A landscape with many valleys, sampled at points; each row gives a point and its height.
A ball rolls from a point to the lowest of its 5 nearest points, and stops where none of them is lower. Distance is the straight distance between rows; heights are no part of it.
Z54 (h 435): [  1 -44  18  -3  14 -53  29 -22 -10  -2   3  11  41  48 -36  46 -33  -9
  47  52 -35 -18   9 -53   0  27  24 -35 -21 -30  12   5  52   9  84   8
   8  36  17  50  15   3 -10  11   9 -18   2  50 -19  -6 -29  27  15   6
  38 -19  13  -3]
Z776 (h 530): [  4  -6  12  -7  12  13   6 -17 -14 -10 -11  18   5  -5   4 -24  17  13
 -10  13 -13   4 -10 -14 -12  -9  -5  -3 -20 -12  -4 -16 -23  -3  -8  22
   5   5  17  24  -1  -8   9   9   0  -6 -18   2   8  -2   6   5  15  22
   5   7 -26  -2]
Z711 (h 426): [-17  -5   1   0  -4 -10  12  -1   0   9   6  -8  -2  15   2  13 -19 -13
   6  -2   4  -8   0  -9  16  20 -11   3  18   9   7  12  28  10  23  -9
  -8  -1  -2 -17   1   4  -1  -9  -4  18   3  -6  -2   3 -16  -6  -8  -6
  -9  -3  20  23]
Z63 (h 400): [-11 -19  -1 -11   5 -55  20 -15  -3  10   9  -4  15  38  -9  45 -47 -24
  32  30  -7  -6  18 -28  24  45   5 -20  20   4  16  24  63   3  63  -6
  -6  18  -3  14   4  19 -22 -11  18  16  27   2 -31  -5 -31  -4  -7 -10
  24  -5  50  14]
Z818 (h 479): [ -1 -24  18  -2   0 -29  19 -11  -9  -6   9  12  27  24 -12  12 -11  10
  27  22 -18 -22  -1 -40 -10  21   9 -17 -10 -30  -1  11  21   7  36   7
   3   9  21  41   7  -2   4   0  -2  -7 -14  29   0  -1 -16  21  15   9
  16  -5 -11 -21]
Z552 (h 378): [ -4  12   1   2  -2   3 -38  23  26  14   3 -42 -32 -29  27   6 -22 -13
 -16 -38   6  15  15  34  10 -11 -27  21  36  41  -6  31  -5  -9 -27 -27
 -11 -13 -20 -76  -8  23  -7 -14   5  21  36 -49 -11  22  20 -22 -48 -23
 -24  -3  20  21]
Z926 (h 139): [  5   6   8  -9   9  26   1  -3   0  -4   5   1 -19 -10  15 -14   3 -12
 -15 -15   8   6  -1   5  -5  -4  -5  12  -6   2  -3 -16 -16  12 -12   7
  -2   3  -3 -18  -7  -3   9   6  -4  20  -2 -14  15   8  10  -9  -4   8
 -16  -1 -10   1]
Z544 (h 436): [  1 -40  15  -3   0 -47  37 -22  -6   0  -1  15  40  45 -32  31 -19   7
  43  42 -34 -21   7 -44 -12  27  22 -28 -18 -35   2   3  44  12  60  13
   4  25  19  49  15   2  -9   3   6  -7  -2  44 -19  -3 -16  26  17  11
  35 -14  -1 -12]
Z572 (h 245): [-24 -20  -7 -17 -16 -55 -25  41  30  34  22 -35  -8  15   0  31 -79 -33
  -8  -6   8   4  57  20  38  39  -6   6  46  49  -4  63  77  12  46 -64
 -21  -1 -36 -60  24  50 -33 -16  28  21  75 -29 -19   0 -25 -18 -50 -12
  -3 -10  71  27]
Z406 (h 428): [ 21  20 -22   9 -14  61 -18   1  -2 -15  -9  28 -12 -38  -1 -51  62  35
 -18 -11   9   8 -20  27 -16 -44  10  15 -17 -21 -16 -42 -80 -18 -69  16
  10 -29  11  17 -13 -28  24   8 -14 -31 -48   7  22 -12  27  -6  20   1
  -8  18 -46 -14]
Z532 (h 337): [-26 -10  -9  -5  -9 -24 -36  46  22  37  13 -55 -33 -16  16   4 -60 -19
 -26 -32  17   9  39  33  35   6 -23  13  53  66   7  69  52   8  20 -65
 -23 -17 -38 -79  13  37  -6 -10  15  16  61 -51 -22  -4  -7 -10 -52 -15
 -32 -12  56  24]
Z72 (h 264): [ 17  27 -21  -8  -9  52 -27  30   5 -12   4  -9 -59 -44  17 -43  36   3
 -45 -48  33   2  -6  48   3 -41 -14  32   9  37 -18   7 -49 -13 -67 -14
 -12 -27 -14 -63 -14 -15   5  -1 -21   5  -6 -44   6   7  34 -28 -25 -17
 -28  -2 -10 -11]
Z119 (h 392): [ 15  27 -17   9 -20  61 -19   9   1 -17   6   7 -32 -57  11 -62  54  19
 -35 -37  11   9 -20  37 -11 -51  -3  19 -14 -12 -22 -24 -85 -23 -74   9
  -3 -23   5 -19 -21 -35  26   7 -14  -9 -16 -14  29  -5  33 -18  11   5
 -25  14 -31 -19]
Z28 (h 294): [ 27  24 -14  -5  -8  45 -13   8  -2 -15   5   8 -24 -35   8 -34  31   4
 -26 -31   8  19 -15  28 -12 -31   5  17 -12  -4 -22 -28 -56 -12 -47   8
  -9 -15  -3  -8 -13 -18  14  18 -14  -1  -8 -16  19  -2  22 -17   3   3
 -26   2 -21 -17]
Z696 (h 380): [ -6 -13  -3  -4   2 -30  20  -5  -3  10  14  -1  11  31  -6  26 -36 -12
  24  14  -1 -14  13 -25  22  37  -2 -15  15  -9  10  20  48  10  41  -3
  -7   8  -5   7 -12  10 -16  -8  -1  19  11  13 -18  -2 -30  -2  -4   0
   5  -6  38   8]
Z348 (h 62): [  1  12   1  -9  -1  21 -38  25  21   4   1 -33 -36 -30  21   0  -9 -17
 -19 -33  21   9  10  32   4 -17 -24  21  25  37 -10  20 -15  -6 -38 -19
  -7 -14 -18 -69 -12  11 -12 -15   0  21  18 -53  -5  22  18 -15 -37 -19
 -22  -1   5  17]
Z521 (h 542): [-21  -3  -3   6  -5   6 -10  15  11  14   0 -18 -13  -4  11   9 -29 -19
  -8  -7   8   5  10   1  13  -4 -23  11  25  20   6  21  14   3  -4 -17
 -12  -8  -8 -47  -5  12   0  -8   4  26   9 -30  -4  12  -1  -5 -20 -14
  -9  -7  25  20]
Z862 (h 528): [-14 -21  11 -15   4 -78  29 -18  -3  16   4 -15  28  53 -17  54 -66 -35
  40  52 -16  -7  18 -34  18  52  10 -35  15  12  20  20  76  15  85  -1
   9  32   4  23  13  20 -30  -5  26   4  45  13 -31 -11 -45  -5  -8  -9
  27 -13  45  23]
Z987 (h 524): [ 17   3   7  21  16  39  23 -25 -24 -32 -36  45  46  15 -18  -7  79  30
  11  18 -13 -15 -46 -16 -45 -21  27 -13 -56 -43  13 -49 -46   0 -26  51
  24   4  29  66  20 -20  11   6  -2 -44 -64  45  18 -20  25  20  57  18
  16  12 -50 -33]
Z938 (h 413): [ -3 -33  20  -2   2 -32  26 -11 -11  -4  13  12  31  22 -21  30 -20   3
  29  20 -13 -22   2 -36  -5  28  12 -19  -5 -33   3  14  34  10  43   6
   1  16  14  41   3  -4   4   3   1  -1  -7  31  -8  -2 -22  18   7   7
  23 -15   0 -13]
Z908 (h 545): [ 18  27 -22  14  -2  69 -10  -6   3 -18  -2  35 -13 -39   0 -47  84  43
 -11  -9  17   5 -33  26 -23 -50  11  12 -23 -28  -7 -51 -83 -16 -76  23
  17 -29   7  26 -19 -31  26  16 -19 -31 -56  20  33 -16  31   6  28   8
  -2  21 -58 -21]
Z861 (h 382): [-12 -22  31  -2  10 -92  38 -14 -21  10   4 -10  46  70 -33  79 -72 -23
  52  67 -17 -19  18 -47   9  50  20 -44   5  -7  35  17  81  31 107   6
  17  51   8  45  14  27 -25   3  18   2  40  27 -29 -11 -60  20  10   2
  31 -22  42  21]
Z45 (h 515): [-22   0   0   0  -3   2  -1   2   7  14   2 -14 -10  11   3  12 -23 -15
  -1  -9  10  -2   4 -13  12   7 -21   4  23  16   9  11  25   7  11 -19
 -11  -6  -9 -35  -3   5   1 -12  -4  22   3 -18  -1   7 -14  -9 -13 -11
  -8  -5  19  23]
Z425 (h 117): [-26 -13  -1 -13 -16 -54 -36  54  21  41  22 -51 -23   6   5  22 -86 -32
 -20 -15  21   4  52  26  39  34  -8   4  56  52   4  76  75  17  33 -73
 -30   6 -52 -76   8  58 -26  -9  22  32  77 -59 -18  -5 -19 -19 -53 -22
 -22 -13  74  30]
Z195 (h 598): [ 16   7  -1  25  12  46  26 -25 -17 -30 -29  40  44  -2 -18  -8  90  31
  10  13  -5  -6 -59  -7 -45 -21  30 -10 -62 -43  10 -51 -67  -8 -38  51
  26  -1  38  76  17 -23   4  12 -14 -38 -71  46  15 -18  31  19  54  26
  12   8 -71 -33]
Z504 (h 304): [ 29  18  -4  -7  -7  33  -9   1  -2 -12   2  13 -16 -24   3 -32  28   5
 -25 -13  10  17 -11  16  -6 -17  -5  15 -18 -10 -18 -25 -40  -7 -30  24
   1  -5   2   4  -8 -16   6  19  -8   1  -9 -13  10  -1  24 -10   3  11
 -23  -3 -28  -4]
Z91 (h 302): [-23 -21  -1 -21  -8 -71 -15  33  28  31  18 -35  -4  24  -9  43 -86 -34
   2  -3   6   0  59  18  36  47  -7   4  46  46  -2  57  81  12  55 -48
 -16   7 -41 -49  28  49 -33 -16  30  25  79 -21 -16   1 -25 -14 -44 -15
  14  -8  68  32]
Z237 (h 388): [ -3 -35  24  -8  18 -77  42 -14 -17  -3  -1   4  44  59 -42  65 -49 -18
  49  65 -30 -19   8 -52   5  33  25 -36 -14 -14  26   9  70  23 101   8
  16  44   7  51  22  11 -13  11  18 -10  21  45 -26 -10 -46  28  13   5
  38 -28  27   8]
Z221 (h 806): [ -6   2   8  -6   9  23   6   1   1  12   6  -5 -10   2  13 -10  -8 -18
   0  -6   9   1  -1  -3   7   5 -10   7   7  14   4   2  -2  15  -1  -2
  -1  -5  -4 -24  -3  -1   8  -4   2  23  -1 -22  10  10   1 -11  -3  -2
  -7  -4   2  11]
Z924 (h 574): [ -7   5   0 -10   7  22  -6   3   8   3  -1 -10 -19   2  15  -5 -10 -15
 -15 -10  13   8   3   9   3  -3 -16   9   7  19  -4  -1  -6   9  -9  -9
   0  -3  -3 -39  -1   4  -1  -2   0  21   1 -33   9  12   9  -6 -19  -4
  -9   1   0  12]
Z77 (h 356): [ 20   6   7  -5   2  27 -14 -11  -1 -11 -15  23   5 -13   1 -31  28  16
 -20  -3  -7   7 -12   3 -17 -26   0   5 -20 -11 -16 -26 -44  -7 -30  31
  10  -3   7  30  -1 -12  10  15  -4 -11 -27  -2   4   1   9   5  13  14
  -4   6 -26  -5]
Z710 (h 396): [ -4 -12   3  -2  -1 -12  16  -7  -6   4  14  -2  10  19  -4  18 -23 -14
  15   5   2  -9   1 -19  18  33  -1  -2  17 -12  11  14  28  16  32  -4
  -9   3   0   2  -9   8   2 -10  -3  15   3   7   2   1 -19   2   0   3
   0  -6  15   8]
Z291 (h 444): [ 11   5  10   2  23  17   7 -25 -26  -8 -25  25  23   6   1 -22  36  21
   4  13 -13 -11 -16 -18 -17  -8   3 -10 -26 -26   2 -36 -19   1 -15  40
  15  10  12  44  -2 -12  11   6   0 -31 -32  28  11   2   6  21  29  12
  14  16 -34  -3]
Z891 (h 140): [  3  16  -3  -5   0  29 -21  14  10   2  -3 -20 -36 -19  18 -10  -1 -12
 -23 -21  19  10   4  27  -5 -13 -11  18   9  29 -11   3 -19   2 -32 -17
  -1  -4  -7 -53  -3   2  -5  -1  -2  22  -4 -51   3  19  17 -17 -26 -12
 -19  -5   0   2]
Z197 (h 102): [-20   2  -5   5  -9  -7 -26  23  22  27  -1 -49 -30 -16  22  14 -40 -19
 -16 -30  -5  16  22  26  22   0 -27  19  39  41   1  35  27  -3   3 -41
 -18 -12 -25 -65   8  23  -1 -16  11  17  48 -33 -14  11  -2 -11 -45  -9
 -20  -8  40  27]
Z825 (h 772): [-28 -14   9 -12  -8 -86   9  -9   5  17   9 -17  14  51 -20  50 -69 -37
  28  32 -15  -2  32 -32  23  47  -4 -19  23  24  13  30  82   4  78 -12
   0  32  -2   7  18  15 -34 -11  31  10  47  -5 -33  -1 -36  -5 -17 -16
  27  -6  58  27]
Z601 (h 144): [  7  25 -14  24   2  65  10 -27  -8 -39  -7  43  14 -23 -10 -31 102  41
  -4   4   9   2 -58   4 -41 -35  27   3 -64 -42  11 -52 -86 -15 -62  45
  24 -22  33  67  -1 -35  21  19 -25 -46 -80  42  24 -11  41  24  49  16
   9  18 -69 -42]
Z305 (h 399): [ 17  26 -13  16   3  50   5 -14  -5 -28 -11  35  12 -22  -4 -23  91  38
  -2   0  15  -1 -48  10 -34 -38  23  15 -47 -41   6 -49 -76 -15 -62  38
  21 -14  16  51  -6 -31  20  22 -23 -38 -71  41  26  -8  33  14  49   9
   1  21 -61 -32]
Z253 (h 257): [ 22  16  -6 -13  -4  45  -8   7  -2  -6   6   1 -29 -29  16 -23  22  -8
 -26 -19  12  19  -2  34  -7 -13  -5  16  -5   8 -11 -10 -36  -4 -34   8
  -1 -10  -6 -18  -9  -6   8  10 -11  11  -7 -26  13  12  24 -23 -13   0
 -24  -3 -14  -7]
Z85 (h 395): [  1 -29   9  -8   5 -45  24 -11 -13  -4   7   6  29  28 -27  34 -31  -7
  33  28 -16 -15   9 -34   3  34  19 -21  -3 -21  10  18  44  11  63   4
   2  31   3  36   1   7  -7   2   5   5   5  26 -18  -5 -23  12   7   6
  26 -18  16 -10]
Z719 (h 502): [  1 -33  19   2  13 -41  32 -27 -13   2   3  12  46  36 -28  27  -8  16
  46  39 -30 -15   4 -41 -14  23  23 -34 -25 -43  -2  -7  37   8  55  16
   9  18  19  53  16  -1 -19  -6  -2 -19 -14  53  -8   0 -18  27  24   6
  33  -2 -15 -17]
Z821 (h 317): [ 24  15 -12  -2 -15  47 -12  -7   0 -16  -5  16 -18 -35   1 -40  34  17
 -27 -20   8  13 -13  24 -16 -31  -2  20 -16  -9 -17 -31 -56 -16 -53  18
   3 -15   5   6 -14 -25  17  15 -16 -10 -28 -10  17  -1  22  -9   7   7
 -23   9 -29 -13]
Z725 (h 372): [ -9 -23   7  -9  13 -63  30 -15  -7   5   1   1  29  41 -22  52 -44 -21
  44  46 -15 -11  11 -35  16  37  19 -31   2  -8  17  21  67  13  80   4
   7  39   8  32   3  12 -18   2  13   8  21  31 -26  -7 -41   7   3  -1
  30 -16  41   9]
Z707 (h 691): [  3   5  17 -10   6  18   3  -6   0  -1  -1   4  -3  -7   9 -19   5  -4
 -12  -6  -8   9  -5  -6  -7  -8  -5   3 -10  -6  -5 -17 -22   3  -7  17
   5   5   9  11  -3  -7  15  17   2   3  -2  -9  21   6   8  -5   4  17
  -7  -1 -17  -1]
Z503 (h 386): [ -6 -24   5  -2   6 -35  25  -5  -9   1  15   4  23  27 -11  31 -27 -11
  32  19  -6 -10   8 -31  11  33  15 -15  10 -19  10  17  40  12  49   0
  -1  20   3  28  -8   8  -6  -1   9  12   6  18 -16  -3 -24   8   1   3
  15 -10  27  -5]
Z571 (h 338): [-20  -3  -3  -1 -18 -50 -13  18  19  19  12 -25  -8   8   7  31 -55 -24
  -1  -7  -3   9  30   3  29  23 -24   0  40  22   5  35  61  -4  35 -28
 -16   2 -19 -32   8  17 -14 -22  13  30  43 -14 -24  -1 -21  -1 -24  -9
   0  -2  52  21]
Z106 (h 383): [-23  11   3   3  -7  -7 -15  19  19  15  -6 -39 -21  -9  14  13 -31 -14
  -7 -22  -3   5  13  12  19  -5 -23  13  34  26   1  24  22  -1  -1 -32
 -14  -3 -19 -60  -2  12   1 -13   3  27  30 -32  -8  15  -4  -6 -29 -17
 -14   0  31  32]
Z98 (h 722): [ 14  27 -28  21   0  83 -26   0  -3 -19 -11  26 -19 -57  15 -66  81  35
 -24 -14  24   8 -32  33 -15 -59  -5  12 -23 -19 -16 -49 -95 -21 -97   6
   3 -33   7   2 -27 -34  31   2 -15 -27 -51  -3  32 -18  43  -7  20   8
 -12  24 -55 -24]
Z272 (h 369): [-21  -7  -1 -10  -7 -72  -9  18  24  22  14 -28   0  20  -1  44 -72 -29
   8   3  -9  11  42   4  30  41  -9  -4  35  30  -5  42  74   3  52 -35
 -15   8 -27 -30  17  28 -29 -20  25  24  63 -12 -21   7 -27 -14 -28 -14
  11   0  62  25]
Z58 (h 306): [-17  -7  -8  -8  -8 -57 -15  29  27  29  22 -32  -9   9   7  31 -61 -24
  -5 -14  -4   9  35  13  29  32 -16   2  44  35  -3  47  68   9  38 -47
 -14  -5 -30 -38  13  34 -19 -16  24  28  62 -18 -22   3 -21  -8 -37 -13
   0  -9  55  28]
Z758 (h 686): [-12  -6  15  -1   4  -8  20  -8  -8  -2   9   9  12  10   2   2  -8   3
  -1   5  -7 -14  -1 -17  -1  11   2   3   0 -14   7   4   5  14  20   3
   2   2   9  16  -5  -4  12   3  -1   9  -8   8  17   5  -8  10   6  11
   3  -2  -8  -5]
Z495 (h 238): [ 13  29 -17  -9  -2  44 -29  28   4  -8   4 -13 -51 -40  19 -27  11  -7
 -38 -36  39  10   2  47  -4 -28 -14  26   6  41 -18  12 -35 -16 -60 -16
  -2 -17 -15 -66 -10  -5  -3   0 -12   9  -7 -46   1  15  24 -24 -29 -22
 -26  -1  -6  -4]
Z125 (h 373): [ 12  28 -31   7  -6  83 -25  20   0  -5   1   3 -46 -69  18 -68  68  18
 -40 -60  21  15 -22  51  -7 -53 -14  27 -10  13 -25 -18 -88 -25 -82  -6
 -22 -33   6 -49 -26 -28  25  -1 -21  -2  -2 -28  38  -8  47 -36  -9  -5
 -34   7 -35 -21]
Z510 (h 439): [-14 -16   7 -10   8 -63  27 -15  -8  13   4  -9  22  52 -22  49 -53 -23
  36  43  -6  -3   8 -29  23  52  11 -32  14   3  22  23  68  13  79   1
   1  29   1  20   0  10 -25  -1  17   9  36  12 -25  -5 -38   3  -4  -3
  29 -15  44  16]
Z275 (h 450): [ 22  26 -12  11   3  46   4 -17  -7 -22 -18  35  10 -17  -9 -24  84  29
   5   2   5 -11 -34   6 -36 -27  18   6 -32 -37  -1 -50 -70 -12 -55  41
  14  -4  10  54  -9 -20   6  13 -12 -40 -59  34  23  -6  27   6  39  12
   4  18 -54 -17]
Z55 (h 360): [-19 -14  -5   0 -15 -33   1   7   7  14   7 -14   2  23   1  26 -39 -16
   6   2   0   2  17 -13  23  26 -18  -8  30  13   2  22  46   4  27 -29
 -13   2  -6 -22   0   9 -14 -14   2  24  12 -10 -16   4 -25  -1 -12 -11
   3  -7  38  20]
Z523 (h 73): [  6  -9  23   4  18 -11  25 -25 -21  -7  -9  22  30  25  -2  -7  15  24
  12  28 -30 -11  -6 -32 -17   2   5 -17 -19 -26   9 -20   7   0   8  25
  15   6  14  52   7 -10   3  -3  -3 -26 -26  42  14   0 -12  28  32   7
  19  11 -35 -11]
Z520 (h 838): [ -5   3  14  -9   9  13   5 -11   0   2   2   2  -5  -4  15 -11  -5  -4
  -7  -8  -3   0  -3  -6  -4   2  -4   1  -6  -6  -1  -1 -11  12   6   8
   3   9   3   4  -5   1  15   7   3  16  -4  -3  20   8   1  -1   1  14
  -5  -1  -8   3]
Z449 (h 348): [-23  -7  -5   3 -12 -16 -28  30  22  36  18 -49 -31 -12  22   9 -54 -19
 -20 -29   5   9  27  31  29   3 -23  14  45  54   7  52  47   6  14 -51
 -22 -15 -29 -71  12  30  -4  -8  15  19  63 -41 -18   8  -6 -13 -54 -14
 -24 -12  45  29]
Z352 (h 361): [-18 -16  -5  -2 -15 -55  -5   4   7  14   6 -17   2  27  -1  33 -45 -21
   5  12  -3   6  23 -14  19  28 -12 -10  29  12   1  29  55   0  39 -21
  -7   5  -7 -13   7  13 -26 -15  19  28  27  -7 -24  -1 -26  -2 -17 -16
   9  -3  51  17]
Z254 (h 484): [ 19  18  -8  19   6  50  13 -19 -12 -26 -28  41  24 -11 -15 -15  94  27
   6   5   7 -13 -44  -5 -46 -25  25   0 -53 -45   7 -47 -64  -7 -43  48
  25  -6  24  61  13 -19   9  21 -14 -41 -71  35  14 -11  32  16  58  19
   5   9 -56 -33]
Z927 (h 418): [  1 -40  17  -4   9 -52  29 -14 -11  -1   2  13  43  41 -37  40 -31  -4
  42  42 -24 -19  10 -50  -1  26  21 -29 -14 -28   7  11  49  11  76   9
   6  27  14  45  14   3  -6   9   9  -6   4  44 -22  -5 -27  25  11  10
  39 -20  16 -10]
Z739 (h 615): [  3 -12  24  -3  14   3   8 -22 -20  -7 -13  23  17   8   3 -21   8  20
  -3  17 -16  -6  -7 -21 -12 -11   3  -6 -22 -15   3 -19 -13   3   0  21
  20  -2  19  34   6 -11  15   9  -3 -15 -15  17   8  -3  -4  18  21  15
  13  11 -32  -3]
Z170 (h 401): [ 18   2   4  -4  15  26   0 -30 -15  -5 -20  22  12   2  -1 -31  41  25
   3   9 -12   0 -12  -8 -19 -12   4  -3 -26 -20  -7 -44 -36  -2 -29  33
   9   3   9  37   0  -6  13  10  -8 -24 -31  16   5  -1  13  10  23  17
   3  11 -42  -2]
Z274 (h 408): [ -6 -15  11   0  -1 -27  22  -4  -4  -1  14   6  18  21  -4  17 -20  -7
  22   9  -3 -20   3 -34   4  26  11  -7   4 -23  10  14  26  13  36  -1
  -2   8   8  28   0   4  10   0  -3   8  -1  19  -1   2 -20  12   4  11
   8  -9   9  -5]
Z724 (h 642): [ -6 -21  23   7  10 -22  19 -17 -16  -2   2  18  23  23 -11   1  -5  16
  19  26 -22 -10  -3 -34  -8  13   8 -17  -8 -25  -1  -2  11   4  22   6
   4  11  15  39   8  -6   7   1  -1 -10 -19  27   6   0 -18  24  14  16
  17  -4 -24 -11]
Z464 (h 296): [-20  -2  -5   1 -15 -26 -21  22  21  28   7 -47 -24  -4  17  19 -52 -19
 -13 -24  -3  14  26  21  29   6 -27  12  42  35   1  38  45  -4  18 -46
 -23  -9 -25 -56  12  24  -7 -12  10  22  54 -22 -16   8 -13  -3 -36 -16
 -18  -6  46  32]
Z733 (h 132): [ -7 -16  18  -5   8 -80  35 -11 -14   2   1 -11  33  61 -28  65 -65 -26
  47  58 -13  -9  13 -43  14  45  21 -34   2   1  29  18  78  29  92   4
  13  44   7  33   9  19 -26   4  19  -3  37  28 -31  -6 -45  12   7   2
  32 -17  38  15]
Z752 (h 627): [   9   31  -24   22  -11   87  -33   12    2  -18   -6   16  -28  -76
   28  -77   80   38  -40  -42   22   14  -26   39  -11  -65   -6   19
  -13   -6  -21  -40 -106  -26 -101    3   -2  -29    5  -22  -43  -37
   35    0  -17  -15  -38  -23   35   -8   48  -12   11   13  -26   30
  -53  -28]
Z768 (h 437): [  9  37 -18  24   3  76  -2 -11   0 -31  -3  39  -7 -40   3 -40  97  42
 -16 -12  18   6 -51  15 -32 -42  15  18 -38 -37   9 -52 -88 -19 -79  31
  20 -25  10  38 -19 -35  31  16 -22 -35 -70  36  37 -13  43  18  46  10
   6  30 -67 -34]
Z491 (h 389): [ 15   1   7  -2   4  30  -8 -20 -14 -11 -23  25   8  -5   1 -30  32  21
  -7   7 -11   3  -9  -2 -14 -18   1   6 -25 -17 -10 -36 -35  -3 -25  27
   9  -5   9  29   4 -11  13  16  -2 -24 -26   9   0  -6   3   5  18  15
   3   7 -32  -2]
Z730 (h 701): [-29 -11  12 -14 -12 -92   5   9  19  20   5 -20  14  37 -17  55 -80 -36
  23  13  -9   5  48 -19  24  50  -4  -8  33  27   3  42  83   6  75 -18
  -2  27  -8  -5  21  28 -30 -10  35  21  61  -2 -23   0 -30  -5 -25 -18
  22  -3  64  23]
Z281 (h 334): [-15  -7  -7  -3 -11 -37 -23  36  31  33  19 -40 -23  -7  19  16 -63 -26
 -16 -21   5   7  38  26  33  18 -20  11  47  54   6  55  57   6  26 -59
 -26 -13 -34 -62  20  34  -9 -16  14  24  62 -37 -27   2 -17  -9 -44 -11
 -22  -7  54  24]
Z429 (h 438): [ 18  10   6   7  16  28  10 -23 -15 -14 -37  24  27   2  -1 -18  55  27
  11  13  -6  -8 -21 -11 -26 -19  15  -4 -32 -29   7 -43 -35  -3 -27  42
  19   9   5  52   0 -11   8  10 -10 -37 -39  36   5  -3  18  16  40  12
   7  15 -46  -8]
Z10 (h 475): [ 11   4  15  17  23   8  29 -27 -31 -25 -31  31  46  23  -6  -2  45  21
  16  25 -22 -17 -24 -22 -35 -14  20 -18 -36 -39  17 -41 -15   6 -13  48
  22  17  19  62   8 -15  13   2  -4 -37 -47  50  16 -11   6  26  59  12
  16  16 -45 -21]
Z807 (h 289): [ 12  25 -28   0  -4  67 -26  23   4 -12   2  -5 -63 -52  20 -54  39   6
 -47 -57  30   2 -16  54   0 -42 -12  35  -1  28 -21  -1 -62 -22 -76 -20
 -22 -34  -6 -61 -13 -18  16  -8 -17   6  -1 -40  18   5  36 -31 -14 -16
 -25   0 -16 -16]
Z115 (h 266): [ 24  28 -22  -7  -4  50 -16  13   0  -5   9  -3 -43 -37  13 -40  30   2
 -35 -30  25  16  -9  48  -3 -28  -5  25   0  28 -16 -11 -48  -7 -54  -5
 -11 -25  -5 -43 -10 -16   8   2 -21   7  -1 -36  13  12  25 -26 -16 -10
 -31  -5 -18 -13]
Z144 (h 310): [ 20  32 -24   4 -15  65 -18  15   2  -8   7   1 -43 -54  15 -59  47  17
 -39 -52  18  14 -18  43  -7 -43  -4  24  -6   8 -26 -19 -71 -19 -71  -6
 -10 -23  -1 -37 -16 -27  18  -1 -20   0  -2 -24  33  -6  31 -26  -1  -3
 -31   6 -28 -22]
Z717 (h 239): [ 11  29  -8  -8  -1  31 -37  31  10  -3   5 -19 -46 -35  25 -20   9 -15
 -33 -40  28   9   3  45   1 -29 -16  26  10  38 -16  12 -37 -16 -59 -21
  -6 -15 -19 -71 -14  -3  -5  -6 -16  13   6 -49  -3  25  26 -26 -28 -25
 -26  -4   3   1]
Z928 (h 366): [-22  -1  -1   3 -19 -28  -3  15  13  15   4 -24  -8   7  10  22 -40 -20
  -8  -6  -3   2  19  -5  24  12 -26   7  35  22   4  27  43   1  16 -32
 -15  -5 -14 -32  -1  17 -11 -14   4  26  21 -18 -15  10 -17  -1 -18 -14
  -8  -5  42  22]
Z547 (h 260): [ -3  11   1  -2  -2  19 -42  23  23  10   5 -43 -42 -37  31   0 -16  -7
 -18 -39  17  11  15  42  11 -16 -18  25  31  38 -16  16 -14 -16 -38 -25
 -12 -16 -20 -73  -9  20  -6 -16  -1  19  29 -58  -9  27  16 -19 -48 -19
 -29  -1  13  15]
Z734 (h 354): [ 24   5  -7   0  -6  34 -15  -8  -1  -5 -20  26   4 -17   1 -35  45  30
  -8  -2   4   5 -17   5 -16 -28   2   7 -22 -21 -18 -43 -56 -12 -41  26
   5 -14  10  32  -3 -17  13  20  -8 -22 -35   4   6  -3  18  -5  17  11
  -5  11 -34  -7]
Z949 (h 465): [ 23  12 -12  36  11  56  32 -39 -19 -40 -16  46  40  -6 -10 -13 104  39
  12  13  -9  -2 -67  -3 -42 -27  39 -16 -76 -41   4 -63 -83 -16 -46  63
  30 -14  52  87  11 -30  11  11 -20 -44 -77  54  28 -12  34  28  62  24
  10  14 -79 -46]
Z117 (h 611): [  9 -17  27  12  16 -24  29 -26 -25  -7  -5  22  43  33  -8   3   8  25
  28  32 -28 -13  -4 -39 -22   5  19 -29 -24 -37   4 -17  15   7  20  25
  21  15  20  52   3  -8  -5  -2 -11 -28 -25  56   7   2 -18  33  35   5
  20  16 -35 -18]
Z294 (h 374): [-14 -18  -6 -10  -6 -45  10  -7   0   6   6  -6  10  29  -3  33 -41 -18
  20  18  -3  -3  20 -19  17  39  -7 -16  25   7   8  25  59   3  43 -10
 -11   7  -8  -2   3  10 -24 -10   8  20  19  -3 -27  -3 -23  -4 -16  -9
  14   0  43  15]
Z354 (h 498): [ 13  29 -19  15 -15  79 -28  13   2 -18  -4   8 -29 -65  17 -66  64  32
 -33 -40  20  16 -22  39  -7 -56  -3  22 -15  -7 -20 -34 -94 -24 -88   4
  -4 -27   4 -20 -35 -31  30  -4 -18  -8 -22 -14  37 -14  41 -17   7   5
 -25  17 -42 -26]

Call two points neighbours if one is among the 5 nearest of the other. Go from one point of each pair to the other, from neighbour to neighbour, staying as low as possible. Name the highest point that can't be avoided.
Z733 and Z197 -> Z85
Z601 and Z523 -> Z291
Z425 and Z601 -> Z768
Z348 and Z926 -> Z253

Two balls start at each pair of points below. Name the first point that both come to, or write -.
Z406 and Z119 -> Z28
Z928 and Z730 -> Z571
Z98 and Z776 -> Z253
Z77 and Z115 -> -
Z45 and Z352 -> Z571
Z711 and Z521 -> Z571
Z294 and Z927 -> -

For each start below, name the point where the ball stops.
Z987 -> Z926
Z719 -> Z425
Z807 -> Z348
Z354 -> Z348
Z291 -> Z926
Z72 -> Z348
Z752 -> Z348
Z274 -> Z425
Z170 -> Z926
Z758 -> Z425
